Each row is a point on a tangle of strands that fork, close into loops and nearly touch. The rows are in no order.
In the rows, 128 means zero.
Points whose rows are less than 84.4 apart are linked; no others are. Some points are linked to none.
k_105: [151 122 144  74 110 190 174 133 121 103 157 162  55 151 140 117 107 102
 154  93 185  83]
k_410: [147 163 153  79  80 233 158 173 123  99 138 153  85 152 151 128 118 113
 131 105 136 115]
k_956: [133 131 137 148 149  81 139 125 134 168 119  98 159 119 145 152 158 134
 101 130 121 176]
k_568: [155 113 162 154 118 162 116 118 172 123 147 141 147 115 152 129 103 122
 137 167  81 126]
k_611: [ 66 144  87 161 174 103 110 107 139 176 135 112 184 112 179 122 140  83
 125 198  86 165]
k_652: [125 123 190 131 156  93 149 132 124 178 131 118 105 144 132 165 147  77
 104 121 147 145]
k_24: [134 124 116 124 157 104 179 111 140 139 110  69 192 107 210 141 128 137
 123  89 165 166]
k_191: [170  89  99 135 111  91 119  89 136 121  98 104 141  99 110 129 145 210
 125 114 135 140]
k_890: [122 123 107 106 134 172 192 101 119  89 146 182  87 143 124 100  71  95
 176 100 162  65]
k_708: [ 83 192 130 140 140 149 130 191 109 138 150 142 147 147 135 128 134  97
 114 167  76 154]
k_605: [102 157  85 106 153 137 159 150  98 103 111 161 106 165  93  94  89 101
 145  86 181  90]
k_939: [113 137  86 109 141 149 180 118 111  92 119 170  98 152 104  99  83 110
 163  90 168  81]
k_972: [140 121 213 141 128 149 148 131 145 157 157 143 105 129 154 156 117  74
 112 148 107 126]
k_9: [151 134 128 100  92 112 118 158 106 117 105 105 116 129  78 132 165 179
 104  80 146 145]
k_178: [162 108 102 136  94 121 114 105 130 108 109 125 129 109  98 126 134 196
 136 124 117 125]
k_159: [121 108  73 144 141 166 135  73 147  96 117 154 151 120 161  97  86 123
 171 149 124 100]
k_263: [139  82  82 135 142 143 130  67 161  95 107 124 171 104 174 103  93 149
 171 133 141 115]
k_152: [180  77 101 133 118 102 113  83 154 118  98  85 170  88 141 117 138 209
 129 122 134 147]
k_364: [ 86 194 120 119 138 177 147 188 102 116 141 172 114 168 107 107  99  70
 131 125 130 111]
k_631: [ 77 156 110 119 197 106 177 142 117 156 129 135 127 166 129 111  94  37
 123  94 191 108]
k_143: [111 170 156 117  72 180 112 182 113 111 144 164  79 155  84 133 126 102
 127 112 104  99]
k_282: [144  72 188 168 147 118 123  88 180 147 163 131 138 111 150 147 111  94
 131 164 107 118]
k_224: [134 126 116 152 124 180 102 112 155 111 136 140 169 112 168 110 103 128
 153 185  78 131]
k_413: [165  60 155 153 145  87 109  80 183 140 129  87 173  93 159 141 135 150
 128 144 125 150]
k_55: [110 169 128 110 144 160 165 160 114 128 131 152 120 161 129 118 107  80
 134 112 150 124]
k_753: [150  62 105 130 145 119 157  69 162 102 136 129 144 102 163 119  90 141
 165 113 163  98]
k_49: [113 167  98 124 101 164 120 176  99  89 123 146 127 135 104 116 137 160
 130 124  94 132]
k_10: [133 112  99  94 156  81 178 112 118 126 109 123 107 139 116 117 119 131
 142  67 208 115]
k_194: [128  96 118 127 141 154 182  79 142 105 160 169 110 125 145 110  71  95
 169 118 152  71]
k_916: [105 164 132 159 140 179 136 141 141 139 157 150 172 131 181 128 102  82
 133 185  67 140]
k_558: [154 103 167  90 131 152 169 117 121 130 162 148  61 138 146 135 121  92
 142 100 186  94]
k_726: [133 142 144 111 125 149 171 134 127 130 136 145 115 141 139 134 115 101
 133 112 145 124]
k_594: [107 146 151 143 114  88 101 129 115 136 138 147  93 150  47 147 125 111
 132 125 127  84]
k_403: [ 95 135  62 146 157  75  99 109 122 155 105 105 163 113 138 120 158 145
 127 168 107 164]
k_845: [155  64 119 154 132  87  85  65 176 143 113 103 164  91 135 128 135 159
 134 158 121 148]
k_88: [124 134  44 121 147 162 168  91 117  64  89 129 163 126 192  90  94 164
 171  94 154 114]
k_857: [158 145 175  80  73 214 140 172 129 115 137 131  73 148 142 141 144 129
 111 103 141 120]
k_366: [ 87 167 106 121 176 130 172 148 113 142 126 145 129 164 123 108  98  59
 133 106 164 113]
k_98: [142  93 192 149 149  69 140 101 134 176 135 115 109 123 126 171 145  99
 106 130 136 136]
k_894: [120 159 159 104 124 140 123 177 113 143 130 132  89 173 100 142 138  91
 108 106 162 125]
k_227: [ 96 102  80 144 137 139  75  61 145 115 103 148 175  85 164  74 105 115
 164 187  95 140]
k_551: [131 143 166 135 113 154 150 137 134 136 149 154 110 138 129 143 115  97
 125 139 108 126]
k_701: [ 92 180 137 125 107 172 124 181 107 113 147 174  95 162  85 120 109  85
 130 125 111  99]
k_53: [149 126 134  88  91 104  98 163 100 115 102 102  92 145  60 135 164 171
 101  66 174 127]
k_661: [179 121 194  86  61 201 125 156 134 114 135 122  71 119 138 142 153 159
 101 101 121 115]
k_112: [109 151 153 152  95 118  98 135 119 131 147 155  93 144  59 148 131 116
 132 139  95  94]
k_914: [ 94 136  91 167 159  57 103 108 128 175 119 109 153 127 111 135 152 127
 121 165 112 153]
k_556: [134  96 100 158 124 109  91  81 149 141 117 128 151 106 125 124 132 151
 139 171 102 137]
k_502: [117 149 127 145 110 140 127 137 123 124 138 155 112 138  91 135 120 127
 134 139 104 114]
k_630: [189 100 168  67 102 156 153 135 119 121 126  98  79 124 146 136 164 165
 111  80 186 125]
k_122: [173 108 164 105  86 124 131 129 121 122 115 109  97 111  99 142 156 182
 108  94 142 133]
k_48: [110 132 141 155 138  70 115 106 123 158 136 139 103 144  61 146 125 108
 131 130 135  98]
k_831: [175  98 191 125  99 113 124 124 137 140 124 108 107 104 118 155 152 164
  99 115 124 142]
k_782: [ 42 172  63 140 190 105 115 133 112 153 127 111 168 130 172 105 139  88
 127 201  82 157]
k_678: [ 81 144  99 172 175  42 101 111 124 182 128 114 144 142  89 134 142 103
 123 158 122 130]
k_414: [ 91 162  88 136 104 122  83 175  87  82 125 155 109 150  53 110 125 144
 129 115 104  91]
k_913: [158 114 142  74 102 121 117 153 108 119 112 102  68 155  80 138 159 157
 110  69 201 111]
k_826: [140 164 107 101  89 164 130 179  95  87 106 121 133 124 108 116 155 184
 115  96 117 144]
k_799: [154 185 161  82 102 208 162 184 104 123 120  89 164 132 193 129 147 144
 106 103 129 177]
k_733: [156 119 103 132 126 151 102 116 144 112 106  86 201  94 186 109 132 186
 133 151  99 167]
k_498: [157  88 192 158 127 150 123 106 182 125 165 143 127 113 149 136  97 101
 141 164  93 109]
k_739: [124 159 146  84 107 178 126 186 113 117 133 142  72 179 102 131 126  97
 119  96 168 105]
k_240: [ 97 161  67 133 144 140 115 139 107 111 117 127 157 124 150 108 136 158
 135 163  87 150]
k_608: [159  86 174 129 157  88 155 110 150 154 120  72 175 101 193 158 145 133
 102 107 151 169]
k_203: [177  72 197 150 120  93 115  97 155 144 142 115 112  99 127 157 135 148
 113 136 114 130]
k_445: [152 111  97 147 128  65 109 102 133 147  99  89 156 105 113 139 167 196
 111 127 127 164]
k_628: [140 116 108  74 146  94 149 139 103 123 110 122  85 162  95 115 120 132
 131  61 232 104]
k_195: [159  80 207 156 127  64 116  94 137 168 135 114  94 107 108 179 151 128
 107 136 123 126]
k_656: [142 125 123  69 129 118 124 162 105 121 116 118  74 173  85 128 130 131
 115  69 224 103]
k_457: [140 117 152  95 141 129 177 121 121 137 137 135  93 145 138 134 122  98
 136  95 184 115]
k_165: [152  96 218 139 124 129 135 114 144 153 159 144  79 119 139 161 124  89
 118 141 121 110]
k_653: [125 146 155 142 118  83 102 156 115 157 123 111 130 130  89 159 169 145
  94 126 111 161]
k_56: [122 132 123 161 105  85  67 128 121 147 130 115 137 115  83 150 172 173
 108 169  74 150]
k_759: [177  67 226 134 137 113 130 113 150 150 152 118 102  97 155 157 133 109
 115 130 131 126]
k_219: [ 80 189 131 151 159 155 145 172 120 154 162 137 166 143 171 133 128  74
 116 182  68 160]
k_268: [ 89 124 103 164 163  98 100  97 154 176 129  95 201 100 196 127 143  96
 123 191  97 177]
k_304: [137 137 110 116  73 145 113 145 109  83 116 150  95 131  67 124 130 175
 139  95 119 102]
k_621: [135  67 174 177 159  97 106  79 187 164 149 113 160 108 157 153 124  94
 124 173 106 134]
k_120: [ 45 182  75 149 196 107 123 157 105 152 140 127 154 151 131 105 121  77
 118 180  94 134]
k_515: [141 108 110 160 109  95  69  97 137 147 118 114 152 101 107 137 154 177
 119 176  87 157]
k_839: [113 103 137 177 158  93 107  90 168 179 137 107 183 108 171 147 138  92
 117 183  98 161]
k_25: [128 103 104 138 139 163 164  84 152 102 145 158 139 124 157 111  74 106
 164 133 135  90]
k_87: [152 136 151  87  93 207 166 143 127  95 146 163  78 136 144 121  97 116
 146 105 146 100]
k_663: [114 167 113 121 132 114 124 180 106 128 118 126 137 140 103 126 145 140
 108 114 125 155]
k_177: [129 123  96 133 138 162  84 104 147 104 106  97 206  90 204  93 122 159
 154 170  92 167]
k_140: [171  61 181 143 153  91 133  95 173 138 135  84 163  92 171 152 136 140
 119 121 136 150]
k_690: [108 144  97  98 150 112 142 147  95 115 115 156  93 170  75  98  83  97
 133  79 207  77]
k_626: [120 144 176 124 134 112 134 148 119 162 131 130  98 155 106 154 142  86
 108 120 143 135]
k_730: [126 165 131  92  52 203 114 191 106  81 128 159  75 156  88 118 128 131
 128  87 117  96]
k_436: [171 113  93 126 119 136 119 108 136 105  97  90 183  96 159 108 136 209
 130 127 118 152]
k_741: [120 146 125 148 101  96  91 151 112 132 128 124 126 128  73 146 159 161
 112 136  93 139]
k_936: [117  84  92 156 128 111  67  50 156 137 108 141 157  88 126  98 116 130
 157 182 104 134]
k_23: [ 71 179  78 142 175 119 136 160 107 140 127 133 153 147 138 111 123  99
 127 153 106 136]
k_660: [133 149 163 144 135  94 123 158 123 168 123 100 146 127 131 161 174 134
  87 136 102 184]
k_562: [139 107 108 154 146  67 119 100 144 165 109  91 168 105 145 143 156 158
 110 140 122 170]
k_171: [108 120  77 130 136 144  73  84 132 103  97 124 185  86 184  77 122 155
 154 185  89 163]
k_314: [119 145  85 122  78 136  93 157  93  63 109 156  99 141  50 109 129 177
 141  89 117  87]
k_13: [120 155 111 149 124 180 115 141 132 117 145 146 165 120 166 119 114 127
 136 184  65 145]
k_306: [107 159 120 132  92 111  80 177  97 108 129 135 115 139  60 131 147 150
 114 118 103 119]
k_352: [ 94 172  73 126 135 156 122 171  94  89 122 139 147 135 131 107 136 161
 133 151  82 141]
k_151: [149  97 138 123 160  82 174 101 145 151 114  77 171 104 188 150 143 135
 112  90 173 161]
k_830: [ 98 141  62 143 147 114 104 110 118 129 110 124 159 115 146 108 141 147
 139 173  96 151]
k_887: [139 100 129 102 146 100 176 102 124 130 129 131 107 131 127 130 119 120
 142  86 186 115]
k_450: [151  72 122 116 144  92 178  78 137 120 143 133 113 111 146 125 106 132
 151  89 183 104]
k_220: [174 113 175  97  58 159 118 141 128 110 124 123  80 111 106 138 154 177
 107  95 126 118]
k_985: [ 97 132 132 164 169  32 117 104 123 179 127 119 123 146  70 145 133  97
 118 129 145 111]
k_435: [128 171 138  78  80 222 133 195 113  97 135 156  69 175 114 124 123 105
 127  92 150  99]
k_37: [150 117 112 129  85 133 124 116 122 101 117 147  99 121  80 129 121 178
 142 112 119 102]
k_835: [141 152 103 102  88 129 112 182  89  95 100 103 136 123  84 112 173 199
  99  82 128 151]
k_756: [133  87 133 154 148 132 128  88 177 131 138 117 177 109 180 129 103 112
 147 151 124 130]
k_379: [136  95 161 114 142 146 184  94 135 124 174 162  92 127 155 125  92  73
 152 109 169  82]
k_137: [ 78 193  98 128 165 134 137 195  94 126 132 138 150 152 134 110 122 101
 117 140 112 145]
k_908: [ 90 171 111 151 116 161 109 164 113 123 150 150 140 132 126 127 134 125
 124 184  56 139]

A piece is two or more points that can be reached from each other along the links. Count, over all rows, the pieces, the separate loops (a circle has one, a figure eight two, a Y none), the forks (points with three links) and the tips (points with one).
pieces => 3
loops => 10
forks => 17
tips => 3

How many points has the smallest loop of links through each point below? Write 0 if it is on no loop.
k_701 => 12
k_515 => 17
k_53 => 16
k_137 => 15

Name the points in between on the shortest way along the links from the first point to the second, in order.
k_87, k_55 => k_105, k_558, k_457, k_726
k_37, k_140 => k_304, k_314, k_414, k_306, k_741, k_56, k_515, k_556, k_845, k_413
k_887, k_203 => k_457, k_726, k_551, k_972, k_165, k_759
k_112, k_914 => k_594, k_48, k_985, k_678
k_830, k_628 => k_240, k_352, k_49, k_826, k_835, k_9, k_53, k_913, k_656
k_195, k_661 => k_203, k_831, k_122, k_220
